Each row is a point on a tangle of strands that fork, close into loops and nearly touch. The rows are in no order.
Two points are linked if the straight distance between their rows is under 66.2. Some points are linked to none.
gefe: [  3  -4  12  -3 -23  -1 -11   4  23 -14  -2 -25   5   7  -3 -36 -24  17
  -9 -34 -21 -19 -16   6   5 -27  17   3  -5 -24  22 -11  -5  25   6   7
  -7 -22  22  -3  37]
Keso: [ 15  -5   4  26   6   5  -5  21   8   2  -4  36 -21  -8  10  14   9   7
  11  -2 -13  22  -2 -29  -5  -5  20  14   3 -36  14 -17 -10 -48   2   2
 -15   4 -19 -25  17]
gubi: [  0 -10   7 -19   0  -3   3  -7   8 -19  36  31  29   1 -22  20  -1  10
   7 -13 -12   1 -25 -21 -19   4  -8   6  -6  -6 -22  -5 -10 -17  -2   0
 -24 -19  14  -2   0]
lipur: [ -4  -6 -13 -14   4 -21  -2 -25  11 -11  26  11  12   7 -19  17 -13   6
  22  -4  10  16   3  14 -19  13  -8  13 -16  25 -38  -6  14  30 -19  -5
 -10   8  24  18 -19]
legiv: [  0 -18  25  16  -3  16   1  19  12  -3   3  36   5  -3  -6  32  16  11
  11 -24 -15   6  14 -29 -15  21   8  11 -10 -19   1 -14   7 -56  -5   0
 -23   4 -11  -8  25]
tunim: [-17   3 -22  -6  20 -30 -12   9  25  -7  11  18   0  16 -26 -17 -15   3
  -5 -25  -7  -2  -9 -14  14 -19   0   8 -17 -23 -23 -12  19  25  -2 -17
 -10  13  19 -19  -2]
Sosod: [  5   8  11   0 -14  10   1 -16 -13   4 -19 -37   0  -6  12 -18 -11   3
   0   8  14  -2  16  40  -2 -12  -3  -7   0  17  15   4   1  31 -12   8
  12  -4   2  24   9]
vipul: [-15  -2  -8  -5  14 -15   0   0  -5   3   7  16   1   4 -25  26  14   2
  16  -5   7   8  21  -3  -1  31 -10   5 -23  17 -36   7  30   3 -12 -19
   1  35   4   6  -2]
tofan: [-17  -1 -13 -11  10  -8  -3   6  -5   2  -1  12  -2   4 -21  13  13  -4
   1  -3   7  -8  21  -6  14  19 -10  -4  -5  12 -22  12  18  -2  -2 -14
   5  26  -1   4  -7]
bisu: [ 17 -10  25   1 -17  15  10   4   9  -7  -7  10 -15  15  27  11   6  -5
 -11   7   2  10  12   9 -13 -13   7   1   9  -6  26 -33  -8 -22  -3 -10
  -6   9 -10  -1  31]
butu: [  1   2 -12  -9 -11  11   9 -36  -3   3  14  -7  11  -8   7  13 -16  -5
  16  23  27  14  11  38 -17  10  -6   8  -3  37 -18  13  -1  19 -20  11
   0   3   9  25 -21]
Tuded: [  7  11  24  32   5 -10  10  10 -21  15 -10 -17  17 -11  -4 -19  12   0
  12  -2 -30   8 -37 -22  -7   2  -4   0 -16  -2   3  -9  10   2  19 -12
  15 -19  -5 -18  12]
fafi: [ -5 -17   3 -24   0  -4 -11 -16   0  -6 -11 -22  -8  -3 -14  18  18   1
 -11  -3   9 -44  35  20  32  29   1 -23  28  26  -2  32 -20   8  -5  13
  21  16 -15  35 -16]
Rit: [-11 -10  18   2  -2  -2  -3  25  -1  -2  -7  12   9  16 -24  12  20  13
  -3 -26 -18 -20  20 -27   8  17  -5  -4 -19  -6  -7 -10  20 -20  -1 -24
 -12  21  -2   0  30]
Fela: [  2   3 -10  -9  16   3  23  -7   7  -9   7  -6 -27  20  45 -29 -13 -19
 -21  45  10   9   0   7   1 -29   3  -5  16  -3  14 -20  -4  19  -7   0
  16   8 -16  -7 -24]
Dakez: [  3  10 -28  -4  12   6  12 -14  -2  11  13  -3  -3  -3  39 -18 -24 -22
   0  44  22  19 -11   9  -4 -12  -3   1  22  12   3   7  -9  12  -6  20
  10  -6 -13  -9 -51]
zod: [  5   7  -4  40  11   7  -9  30  -9  10  -7  24 -28 -18  11  18  13   6
  21  -2  -7  22   4 -24  -6  10  14  11  -7 -27  11   6  -5 -51   7  11
 -14   5 -19 -25  10]
gog: [ 11  -4  20 -14 -17   4  15 -32   7 -18   3 -32  12 -11   0 -25  -9   5
  14   8   3  -8 -19  22  -8  -3   3 -10   3  24   3  -7 -14  39  -1  12
  14 -24   4  38   7]
taki: [  4   8 -25 -11  -1   7 -11  23 -19   2   8  16  -6 -18   9   4   2 -16
  -3  12   9  -1 -12 -26   4   8   2  -8  17 -19  16  28 -20 -44  15  27
  -4 -15 -12 -28 -32]
Pelov: [  1  11  -9  10   7   5   9 -12  -4  13  12   3  12 -14  10   6  -8  -6
  14  16  10  29  -9  11 -14  -5  -2  10 -12  14  -9   3   4   5  -6   4
   0  -8   2  -3 -13]
Zumun: [-15  13 -19  10  24 -34 -14   5  15   9   3   6  -1  12 -18 -13 -10   6
   6 -23   1   9   3  -2   6 -17  -1  13 -28 -14 -23 -10  37  36  -5 -26
  -1  20  15 -15   1]
dudo: [ -8  -8  11  -7   4  -5  15   0  -1  -9  -4  -4 -10  22  -1  10  12  -1
 -14   6   7  -3  28  10   2   2  -9  -6 -10  10  -8 -23  16  14 -11 -26
   8  28  -6  20  20]
nuf: [-14  10  -4  40  28 -14  -5  16  -9  23  -3   3  -5 -12 -12  -1   9   4
  20 -16  -8  23   2 -15  -5   0   0  14 -38 -11 -15   4  35   4   1 -13
   0  18  -1 -13  11]
Ged: [  8   2  18   3 -23   5  -1  -8   9  -9 -10 -33   9  -2  -5 -32 -20  13
   1 -19 -13 -12 -14  18  -2 -17   8  -3  -8  -7  16  -8  -7  27   1   7
   1 -24  18  12  30]
dabe: [-16  17 -26  16  31 -16  -5   2  12  15  -1   4 -15   8   3 -17 -21  -7
  -1  -4  13  24  14  17   6 -22   2  13 -22  -9 -19  -8  37  34 -17 -21
   5  31   4 -17 -16]
Dup: [  0   7 -16  -2   0   2   8  -9   6   0  16   5  14  -7   3  -9 -12  -4
   7   9   2  15 -24   1  -9 -17   0   8  -2   0  -5   1 -11   4   8   7
 -11 -23   8  -9 -17]
Povu: [ -7  16 -23  11  -9  -1 -29   7  -3  19 -17 -12  11  -9 -16  -7 -14  10
   2 -27   7  -4   6  13  13 -12  -1   6  -5 -11   1  25  10   1   2  13
 -10  -6  20 -14  -7]
Popa: [ -3  -8   8 -13   2  -4  20  -2  15 -14  20  10   0  19   4  -1  -2  -4
 -10  10  -3   5  -6  -5  -7 -12  -7   2  -9   3  -5 -31  -3   6  -4 -24
  -5   5  -3   5  13]
zepa: [  6 -20  38 -11 -14  15  19  -2 -17 -24 -14 -13 -21  26  15   1  20  -6
 -24  23  -6 -26   7   5   7  -2  -5 -18  16   7  25 -17 -16  -1   2 -10
  10  -4 -16  28  30]
lekef: [ -2 -18  20 -16  -5   3  -6 -14  -5 -16 -29 -30 -21  11 -13  -2  13   0
 -22  -4   8 -45  30  29  33  -2   6 -24  13   4  18  15  -8  28  -9   4
  22  12  -9  44   7]
bobos: [ -1   7  17  17  -3  -4   0   5  -8  11 -19 -24   2   3  -1  -9   4   2
  -2  -7  -4  -1   8   9   1  -4  -6  -3 -11   3   3  -8  17  18   3 -17
   7   7   4   0  24]
fifoz: [  1  -9   1 -20 -12  -1  -3   7  36 -20  16  14   8  17  -1 -15 -14  10
 -16 -16 -20  -9 -26 -15   4 -28  13   8   8 -29  11 -21 -24  -9   7   2
 -24 -18  12 -16  18]
pesu: [ 25  -9  14  10 -25  16  -3   0  24   2  -9  17  -4   5  19  24   1   9
  -1  -7   6  24  20  11 -17 -16  16  19   9 -13  23 -27  -7 -30 -14   5
 -16   7  -1  -4  30]
Sodob: [  6  12  13  27  14 -14   7   9  -5   9   1  -9   9  -7  10 -23   4  -1
   6   6 -27  18 -47 -19  -5 -20   1   2 -14 -13   3 -19   6  11  17 -12
   8 -21  -5 -24  12]
larol: [ -6   8 -26  -6  20  -6  -6 -28  -6  14   9   9  -3 -15   9  15  -6 -19
  16  18  22  21   2  17  -2  30  -9   2   7  26 -32  32  12  24  -9   8
  13   8   8   0 -53]
lim: [ -1  19 -14  22   5  18  -4   9 -32  22  -3   3  -5 -26   5  14  10  -8
  19  12   9  20   3  -3 -10  26  -2   5 -10   2   1  39   9 -29   0  13
   2  -2 -11  -9 -13]
bizi: [  0 -18  -8 -38 -17   2 -17 -16  16 -17  21  10  22  -4 -32   6 -10  10
  -5 -18   7 -35  -1 -13  10  18  -4  -9  21  12  -7  23 -32   3   5  28
 -10 -16  15  19 -14]
Fum: [ -3 -22  16 -24 -12   7  13  -2  -5 -21  10   4   9   6 -13  13  20  -2
 -18  12  -6 -28   5 -10   8  22  -8 -15  19  19   0  -8 -21 -18   6  -7
   1  -2 -12  21  14]
fiso: [ -5  -5 -33 -18   8  -4   1 -16  14  -6   5  -6  -7  10  13 -22 -17  -7
 -10  10  17 -10   5  10  16  -4  -1  -4  34   8  -2  13 -17  33   3  17
  12   3  -2   8 -42]
Livo: [ 16  14   2  20   2  11   3  -6  -1  18  -1   2  -1 -18  29   7  -8  -5
  11  19   4  37 -23  11 -22 -22   8  13  -8   0  12  -8  -2 -11   0   9
  -4 -14  -9 -14  -3]
gal: [ -8   1 -11  -7  16 -22   0 -12   5  -1  18  17   4   5 -20  21   2   0
  18  -7   8  20   7   4 -13  19  -9  10 -25  17 -41  -4  28  18 -19 -17
  -3  23  14   7 -13]
Kirog: [ -9  -1 -12  -9  -2  12  -5  12  -1   8 -17   2 -19  16   6  13   0  -4
 -19  -3  18  -8  46  19   9  -3  -2   1   2  -1  12   2   9 -12 -14 -12
  -6  30  -2   9   8]
misu: [  6 -10   4 -17   4   7  13   2  12 -20  36  38  15  -2  -1  15  -2   2
   1   3 -11  12 -39 -32 -19  -9  -2   3   4 -16  -9 -17 -22 -34   5  -1
 -21 -26  -3 -12  -5]
Fivum: [ 20  -2  30  34  -9   9   9  19  -4  11 -19  -1  -2 -10  14   3  14   5
  14  -9 -24  17 -17 -22 -14  -1  14   8  -2 -17  26 -17   1 -33  14   3
  -1 -16 -11 -23  21]
zuriz: [ -4   6 -41 -10   5  13 -14   3 -15  10   5  23 -14 -10   9  19  -9 -21
  -8   6  29   6  22  -4   8  14  -2   2  17  -8   4  42  -7 -30  -8  20
  -5   5   0 -12 -38]
Gupeg: [ -4  18 -34   6  10  11  -8   4 -30  19   0   7 -11 -22  11   9   1 -19
  15  21  24  16   5  -1   0  23  -5  -2   4  -1  -2  47   1 -23  -3  17
   7   2  -9 -12 -35]
giram: [ -5  -6  12 -11 -11   1 -14   1 -11  -8 -30 -26 -17  15  -8  -6   4   5
 -27 -15   6 -40  37  24  28  -7   5 -16   6  -8  18  10   2  22  -6  -1
   9  18   2  26  16]
vugi: [ 27 -11  27  10 -34  17  -8  -2  30  -3 -13   6   6   5  14  12  -2  18
  -4 -12  -7  23   3  15 -15 -23  20  20  13 -17  26 -28 -14 -19  -7   7
 -13 -10   8 -12  39]
zegav: [ -1  -1  31  21 -15   8   1   8 -12   9 -32 -27   1   5   1   2   3  10
  -2 -17  -6  -7  24  12  -6   7  -5  -1 -12   5  17  -4  17  10  -3 -11
   4   9   9   8  38]
Ribu: [ -9  -2 -17  -9   3  -6  -3   1  -3   1   6  11   5   2 -15   8   1  -4
  -1  -4   8  -3   2  -7   6   7  -9  -3   0   6 -14   8   1  -6   3  -2
  -1   5   3  -4 -11]
tusu: [  2 -24  32 -18 -15   7  18  -1 -16 -22  -7 -14  -3  12  -7   6  24   2
 -20  13 -14 -39   5  -7  13  15  -2 -21  19  16  12  -8 -25  -7   5  -5
   8  -7 -15  32  25]
lok: [ -3  18 -15   7 -13  -2 -23  13 -10  18 -24 -25   3  -4  -2 -21  -7   1
  -8 -15   2 -13   7  14  16 -12   1  -4   3 -15  18  18   4   1   8  11
   0  -5   8 -12  -1]
puzu: [ -7 -16 -18 -32  -7  -7 -14 -15  18 -12  14   9  10   4 -28   5 -10   9
  -6 -15  10 -30  15   2  16  16  -1  -8  17  12 -10  17 -14  10  -1  13
  -4   2  15  22 -19]
Rura: [  0 -11  11 -15 -12  19  12 -11  -7  -3  12   4  16   0  -9  35   5   0
   2  10  13   1  23  12 -15  28 -10   1   1  30  -8   3  -9 -18 -17  -1
  -4  11  -1  26   8]
lup: [ -1  -9  -9 -19 -10  -4   1 -26  13 -12  11 -14   7  -4  -6 -12  -8   5
   7   6   7 -12  -3  14   3   6   3  -4  10  20  -9   1 -18  29   1   8
   8 -13   4  29 -12]
kupud: [ -2  -3 -13 -10 -10   6  -2  -2   0  -3  15   6  15  -5  -5   2  -4  -4
  -5   1   0  -4 -16  -5  -3  -3  -5  -3  11   0   0   8 -17 -12   8  10
  -5 -19   5  -6 -11]
Nasut: [ -3   7 -19   6   3   8 -13  16  -3  10   5  27  -6  -9  -3  12  -7  -3
   0 -13   3  16  -2 -15  -3  -6   5   7  -3 -19   2  14   3 -36   3   8
 -17  -1  -1 -21  -8]
sesip: [ -8 -14   8 -15   2  -2  18   1   3 -17  15  17   1  22  -6  13   8  -2
 -14   7   5  -2  17  -1  -4   4  -8  -1  -5   7 -12 -25   3   0 -13 -26
  -4  20  -5  18  12]
Daka: [ -2 -10  12 -13  -3  -6  22 -16  22 -23  28   3   9  16   1  -4 -15   8
  -2  11   0  14  -9   6 -19 -13  -2   9 -14  10  -8 -36 -10  23 -16 -14
  -7   0   7  17  17]
mupif: [  2  -9  -3 -20   1  -3   3  10  22 -21  28  36  10   7  -3  -5  -3  -1
 -16  -9 -18  -7 -33 -37   0 -19   4  -1  12 -24   1 -19 -25 -28  15   0
 -25 -21  -2 -22  -3]
Fenof: [ 11  -3  24   1  -1   9  16  27 -14  -7 -24   4 -35  25  26   5  28 -16
 -17  19  -7 -12  16  -9   4  -3   8 -11  13 -14  30 -19  -2 -27   6 -16
   7  17 -23  -4  23]
Mepa: [ -1   5   4   2  -6  13  -1  15 -21   5   3  13  16 -19 -13  14  16  -1
   9  -4 -10  -3 -14 -28  -2  24  -7  -3  -1   1  -7  25  -3 -37  14   8
  -3 -12  -5  -8  -1]
tig: [ -1  10   4  17  -1  -1  -9  15 -17  14 -14  -9  19 -10 -21   0  13   6
  12 -18 -19  -9 -12 -15   4  14  -6  -2  -7  -1  -4  15  13 -15  15  -2
   3  -8   3 -10   6]
zofab: [-13  -3 -25 -17   8  -2  -2   2   6  -5  -2  11 -17  21  -1   0  -5  -9
 -26   5  20 -13  38  14  16  -2  -1  -2  14   3  -3   4   4   8 -13 -11
   3  29   2  10 -15]
Dimam: [  1 -21   7 -36  -9  -8 -13 -11  12 -26  28  18  28   3 -39   7   6  16
  -2 -19  -4 -42 -12 -29   7  29  -7 -19  15  11 -21   4 -26  -5  13  16
  -8 -21   9  14  -6]
Dizur: [  1   6  21  39  13   4  14   4 -12  19  -6  -8   3 -14  10   4  13  -4
  21  13  -3  29  -5  -5 -16   3  -8  10 -27  14  -4  -9  26   0  -2 -12
   9   5 -15  -2  12]
Pekig: [ -7   5 -16   2  -3  20  -3  11  -2  16  -9  12 -18  -1  13  26  -3 -10
  -6   3  24  13  42  18  -1   7   1   4   3   2   9   9   8 -30 -16   3
  -8  23  -8   1   2]
suge: [ -1 -14   0 -21   1 -11  20 -28  32 -31  36   4   9  23  -2  -4 -26   9
   5   9   0  19  -8  12 -21 -16   5  21 -20  19 -18 -39  -3  39 -29 -11
 -11   7  13  25   4]
vikin: [ -2  12 -28   4  19  -1   3 -25  -6  18   6  -4  -4 -10  26  -8 -17 -19
  10  36  27  22  -4  23  -3   6  -5   1  12  24 -22  15  10  30 -12  10
  15   3  -5  -2 -54]
Fezis: [  9   2 -15 -12   5  14  26 -18   5  -7  16  -1 -13   6  46 -14 -19 -24
  -8  53  17  17  -7  10 -10 -17  -3   2  21  17  12 -12 -19   2  -7  13
   6  -4 -16  -1 -34]
Naku: [  7   8  -9  14   1  17   1   0   2  17  -4  15 -21  -5  24  20  -6 -11
   4  11  21  31  23  18 -12  -7   5   9  -5  -3  15  -4   8 -28 -16   1
  -5  20 -10  -5   6]
seduv: [ 14  -9  52  27 -18  16  19   4  -5   2 -29 -23   6   4  12   6   9  10
   5 -13 -18   3   4   0 -18  10  -2  -1  -7   8  25 -22   5  -8   4  -6
   4  -6   2   4  41]
Setam: [  4 -16  28 -10 -22  19   5   7  -1  -9   9   7  30   0 -18  22   7  13
  -2 -13 -15 -15  -2 -14 -14  21  -6  -2   1   2  -1 -14 -15 -30   1  -2
 -17 -13   5  12  26]
nok: [ -5  18 -11  13  20 -25  -4 -15  12   9   6 -15  10  -7  -6 -28  -9   5
  19   2 -10  16 -34   3  -3 -20  -2   5 -19   4 -27  -8  20  47   7  -9
   7  -8  14 -13 -17]
tinu: [ -3   6 -31  -6  21 -11  -2 -21   5   0  27  28   9 -16  -5  10  -7  -8
  14   4  11  26 -30 -17 -12   4  -7   5  -2   7 -39  33   7  22   4  16
  -7 -17  22 -14 -45]
nar: [  8   4  17   5 -19   4  -1 -15  -1  -2  -9 -34  14 -10  -8 -18 -11  12
   7  -7   0  -4  -8  25  -9  -6  -4  -3  -8  15   3  -5  -5  27   1   6
   3 -20  13  20  19]
Met: [ -9  23 -24  21  33 -14   1  -4   1  19   5   0 -14  -4  12 -15 -15 -10
  10  13   9  32  -4   7  -1 -18  -1   5 -22  -2 -25  -5  33  29 -13 -16
   9  18  -2 -15 -24]
bavit: [ 17   6  11  18 -16   8  -4  24 -12  12 -15   0   5 -13  12   3   8   1
   4  -6 -17  10 -24 -12  -8  -2  13   1   9 -21  28  -6 -13 -38  19  15
  -3 -23  -7 -26   7]
Ner: [ -3  -1  -4 -15 -14  -7 -18   9  34 -21   8  -3   7  14  -7 -27 -25  16
 -17 -29 -15 -17 -17  -7  12 -30  14   8  -3 -32  10 -13 -11   6   3   3
 -20 -14  23 -15  21]
disut: [  9  15  23  40   7   2  11   9 -23  24 -19 -23   6 -19  12  -7   8  -4
  19   7 -13  17 -18  -9 -15   1  -5   7 -24   8  11  -3  19   1  12  -2
  14  -9 -12 -10   9]
pefu: [ -7 -10 -27 -21   6 -12  -2 -19  19 -10  14   6  -3   8  -5  -3  -8  -6
  -5   4  15 -13   5   5   8  11  -7  -4  21  17 -19  11 -13  28   3   8
   7   4   3  15 -36]
Nebe: [  1 -14   7 -27  -6  -6  -2 -16   6 -22  36  19  30   3 -32  13   5  13
   7  -9  -8 -19 -22 -21  -9  21 -10  -6   2   9 -26   1 -18  -6   4   5
 -14 -20  13   8  -5]
Vodam: [ 15  -7  23   3 -17  13   1  -4  25  -7   6   6  18   0   8   7 -12  12
   2 -12 -15  13 -19   4 -23 -16   9  15  -1 -12  13 -25 -17 -15   2   2
 -19 -21   9  -5  28]
roduk: [ -8  18  -7  31  26 -26  -4  17  -7  18  -3  -2   3 -10 -11 -15   7   5
  19 -12 -14  16 -24 -18   6  -9  -3   6 -30 -13 -22  -5  35  17  10 -20
   7   5  -2 -23  -2]
selag: [ 12  -4  47  34 -13  15  17  14 -14  14 -30 -16  -4  -2  17   3  18   2
  14  -2 -22   7   0 -12 -18  15   2   0  -5   6  27 -12   8 -25   7  -5
  12  -2 -13  -8  28]
turo: [ -4  10 -11  28   8  16  -6  25 -16  17  -4  18 -16 -19   7  19   7   2
  16  -2   2  20  10 -13  -7  18   3  10 -11 -13   5  24   4 -43  -1  10
  -9   7 -13 -13   1]
Mafib: [  5   2 -13  -4  -5  16  -9  16 -25   2  11  15   8 -23  -2  16  12  -9
   4   9   3  -1 -20 -32  -4  24  -5  -6   9  -9   2  39 -16 -48  13  25
  -4 -21  -6 -20 -21]
fis: [ -7 -10  37   8  -8   4  13  33  -5  -3 -17   4  -2  17  -8   5  25   9
 -10 -16 -26 -23  18 -28  11  18  -2  -7  -8  -5  11 -13  15 -21   7 -25
  -2  16 -12   0  38]
zepep: [-10 -10  24  -9  -2   1   5  14  -8 -10   2  12  21   8 -33  16  27  12
   2 -14 -25 -29   5 -33   8  36  -9  -6  -8   9 -15   0   8 -23   2 -12
  -3   9  -6   4  25]
Suda: [ -4   9   7  15  -2 -11  -5   2 -13  17 -13 -18  15  -9 -21  -5   8   6
  15 -14 -11   1  -5   1   0  12  -8   2 -15   7 -15   5  19  13   9 -11
   7   3   8   3  11]
bog: [ 14   8  -6   3 -10   8  -3  29 -14   4  -8   8  -9 -13  13   1   8 -10
   1   7 -10   5 -19 -19  -3   1  10  -9  13 -21  26   6 -18 -44  20  18
  -3 -20 -19 -26 -10]
Ralo: [-10  -9 -11 -22  -4  -2 -14  -3  -2  -6  -1  -3   4  -2 -18  11  11  -1
 -13  -2   9 -38  21  -1  27  22  -4 -18  23  15   0  28 -21  -4   6  11
   6   9  -5  10 -17]
tud: [ -7   4 -12  -8 -10  -5 -22   6  -5   5 -24 -23  -6   4  -8 -20  -6   7
 -18 -18   4 -33  26  15  30  -8   4 -13  11 -10  11  16   1  15   2   2
   8   9   8   8  -2]
Sen: [ -1  -5   0 -14  11   1  16  -4  12 -23   3  -8 -35  38  40 -32  -9  -9
 -31  32   6 -10   1  14  11 -36   3  -8  13 -15  21 -21  -5  34  -1  -2
  17  11  -7   3  -4]
kolig: [ 12  12   2   3 -12  -4  -1   8  -8   4 -10 -25   7  -7  16 -33  -5  -4
  -4  13 -14  -5 -32  -4   0 -17   3  -5  12 -10  24  -4 -20   2  21  16
   7 -34  -2 -17  -5]
ded: [ 12 -15  26 -10 -33  19   0  -1  15 -14   5   0  23   1 -13   4  -6  20
  -7 -23 -18 -14  -8  -2 -16   2   9   1   8  -5  13 -21 -27 -24   0   7
 -18 -26  17  11  30]
Fiv: [  9   9   6   6   2 -13   9   1  -3  -3   0 -24   4   2  18 -38  -2  -8
  -1  22 -15   2 -39  -9   2 -23  -1  -7   2  -4  14 -18  -8  20  19  -4
  15 -22  -6 -19  -3]
Vibup: [ -1  -6  18  -5  -8  11  10  26 -14  -4 -18   0 -14  16   7   6  24  -5
 -19   1 -12 -20  15 -18  10   6   2 -14  11  -4  22 -12  -2 -29   7 -13
  -1  11 -16  -1  26]
nunu: [ -1   3 -24 -11   1   0   1 -22   2   5  -3 -24  -7  -2  21 -20 -21  -5
  -2  22  24  -8  12  25  13  -5  -2   0  33  13   5  20 -13  32  -7  22
  15   0  -4  15 -45]
kufi: [  0  14  -4  -1  -4   4  -3 -19 -15  11 -24 -41  -9  -8  17 -25 -10   0
   0  13  24 -10  21  41  11 -10  -4  -8  17  13   8  17  -1  32 -13  13
  20   6  -3  15 -20]
misa: [-11   4 -17  -3  11 -16 -17  13  25  -1   4  19   1  10 -14 -10 -20   9
 -10 -34  -8   3  -3  -6   7 -28   6  17 -19 -33   1 -11  15   3  -2 -11
 -21  10  15 -22   9]
pabas: [-11   8  -8  28  13  -9 -14  10  -2  24  -3   6  12 -12 -20  14   2  10
  15 -31  -5  16   3  -6 -10  -1  -4  17 -32 -13 -11  11  31  -2  -3  -4
 -14   7  15  -7   7]
tazol: [  6 -11  15 -21  -7 -11  -7 -19   8 -16  -9 -29  -1 -10 -19 -24  10   3
  -1 -12  -7 -43  -5   9  21   7  11 -24  20  12   8   9 -17  34  12   7
  26 -17  -2  37   2]
Bemis: [-10  18 -23  20  11 -11 -27  10  -5  24  -8   4   7 -16 -18   2  -7   9
  11 -32   3  12   4   7   3 -11  -1  13 -25 -18  -9  23  30   8   0   2
 -11   4  22 -16  -7]
Rivu: [ -2   2 -20 -15   9 -17  -6 -25   9  -8  31  23  17  -5 -18  24  -8   1
  18 -10  11  18 -12   0 -18  14  -9  11 -12  20 -42  23  10  21  -6   8
 -15  -7  30   3 -32]
Sev: [  6  -2   4  22  11  -7  -3  20  11   2  -2  29 -10  -3  10   1   2   4
   2 -11 -17  20 -22 -26  -3 -18  16  12  -7 -39  13 -24  -3 -30  11  -9
 -11   1 -12 -29  19]
gufes: [ -4  -1  20   3  -2  -5   5  -5  -7  -9 -15 -24 -10  12  -1 -13   6   3
  -3   5  -2 -12  10  16   8  -8  -6 -10  -6   6   2 -18   9  36  -5 -20
  16  11   0  18  26]
Sofe: [ 22  11 -13  21   2  10   1  -2   9  16  -3  25 -26 -14  33  15 -10  -5
  12  20  12  44  -1   8 -17 -22  19  19  -1 -15  17 -10  -7 -28  -9  12
  -9   7 -18 -20   0]
lepo: [ -3 -12  18 -14 -10   7   7   6 -11  -9   6   2  21   3 -23  15  18   5
  -3  -4 -14 -17   4 -15   2  24 -10 -10   4  11  -7   0  -9 -21   4  -6
  -3  -3  -5  10  18]
Bapez: [  5  -2  20  -2 -10 -10  -4 -10 -20  -6 -24 -45   0 -11  -9 -28  15   5
   1   0 -14 -32 -11   8  18  10   0 -25  15  15  10   8 -15  27  17   3
  29 -22  -5  20   6]
tebus: [-10 -22  -1 -34  13 -15   4 -16  12 -18  13   4  -4   5  -9  25  17  -3
  -2  11   4 -19  15   3  12  39 -10 -12  21  36 -25   7 -11  13  -3  -9
  16  18  -8  31 -16]
Zez: [ -3 -23  20 -21  -6   3  -1 -14 -10 -13 -15 -25 -13   7 -16  14  28  -1
 -24   2   2 -46  34  21  28  17   0 -25  21  18   9  18 -22   8  -8   7
  18  13 -17  44   2]
noza: [  4   7 -27  -4  -5  21 -11   8  -8   8   8  28 -17 -17  11  25 -10 -13
  -1   3  23  18  12   1  -5   9   5   6   9 -11   9  29  -9 -45  -6  20
 -14   1  -2 -14 -21]
Raza: [  1  -2   6 -17  -9  -9 -17 -20  -5  -2   6 -13  25 -15 -36  11   6  13
  19 -16  -6 -22  -7   8   0  33  -2  -7  -3  23 -24  20  -4  11   9  11
  -1 -14  19  18  -2]
gafe: [ 12  10   4   9 -22   2 -12   8 -16  10 -20 -33  16 -14   1 -24  -4   0
   2  -5 -17 -13 -24   0   2  -3   1  -9  11  -8  23   8 -17  -4  21  18
   5 -34   7 -12  -1]
kufo: [-12   8  10  38  29 -10   9   4  -9  22  -2   0  -3 -13  -5   8  18   4
  27   5  -5  28   1  -9 -11  11  -7  12 -39  11 -23  -2  40   8  -2 -17
   9  20 -13   0  12]
tozod: [  0   2  -3  10  13 -10 -11  15  26   4   0  32  -6   0   2   4 -16  12
  -3 -27 -10  18 -12 -16  -1 -36  19  22 -11 -41   6 -18   6 -16   1  -7
 -25   3   7 -31  19]
nuzet: [  7  10   6   5  -9  -8  -3   1 -28   6 -27 -44   7 -11  -1 -29  10  -1
   5   9  -9 -22 -12   5  14   6  -1 -18  16   6  14  15  -9  15  18   7
  21 -24  -7  -1  -5]
bope: [-12  -1 -14 -10   8  -6   8   0  12 -11  -3  -2 -19  30   8 -17  -8  -8
 -28   6  14 -10  25  17  16 -22   3  -2   5  -7   3 -12  10  23  -7 -16
   6  23   3   5  -2]
Tigad: [ 14 -10  32  -8 -11  10  26   5  -4 -12  -5   2 -24  23  31   5  18 -10
 -20  23  -5  -1   3  -3  -6 -10  -2 -11  12   2  23 -36 -15 -14   4 -15
   5   4 -18   7  26]
tivu: [-13   5 -29  -6  18  -3   1  -3  -5   9  -7   0 -23   9  10   1  -6 -14
 -15  17  29  -3  42  24  15   5  -3  -3  18   6  -5  13  11  13 -21  -5
   9  30  -6   7 -31]
faz: [-13   6 -30  -8  17  -3  -7 -15  -6  13  -1   9  -7  -4   1  14  -8 -15
   4  11  29   8  24  23   4  24  -5   3  10  17 -22  28  15  12 -13   4
   8  24   5   2 -38]
Dod: [ -2  22 -13  21  27 -13   1  -7   0  19   5  -9  -2 -10  14 -20 -14  -6
  10  17   0  29 -22   2  -5 -28   0  11 -20   0 -15 -10  23  29   0  -7
   8  -2  -2 -20 -17]
Kimo: [ -7   2 -11  -2  15  -3   4   1  11 -10  -7  -9 -36  35  29 -28 -14  -7
 -30  16  12  -6  18  22  15 -37   6  -1  -1 -19  13 -19  17  36 -10 -17
  16  27   1  -7  -1]
rof: [  0  12 -30   2  18  -2   4  -9  -3   5  24  23   7 -16   4  -1 -10  -9
   9   8   5  27 -36 -11 -10 -15  -3   9  -3  -6 -16  21   0   4   5  17
 -10 -21   9 -22 -35]

A piece is two or more points that can be reached from each other along the links. Count, over all rows, the pieces, the separate loops (a circle has one, a figure eight two, a Y none), the forks (points with three links) and the tips (points with one).
pieces | 5
loops | 8
forks | 10
tips | 4

A fork is a point with three links, a tip a point with one. Leave the first point through the second and follow the links. Name the first fork or tip that comes.
seduv; selag | bobos
tud; giram | puzu
nok; Dod | turo
Sev; tozod | nok
Sodob; Fiv | tazol
gafe; kolig | nuf
Tigad; bisu | lepo
Kimo; Sen | zofab

A tip is a point with one link. Name the tips that can be reached along the links from each point below, in the order of the rows.
lup | roduk, tazol
Sev | nok
gufes | suge

Name the points in between on the shortest way along the links from the first point to the second, in order.
Zumun; turo | tunim > misa > tozod > Sev > Keso > zod
gog; Povu | lup > pefu > puzu > Ralo > fafi > Zez > lekef > giram > tud > lok
tazol; Sodob | Bapez > nuzet > gafe > kolig > Fiv
tinu; bope | rof > Dup > Pelov > Livo > Sofe > Naku > Pekig > Kirog > zofab
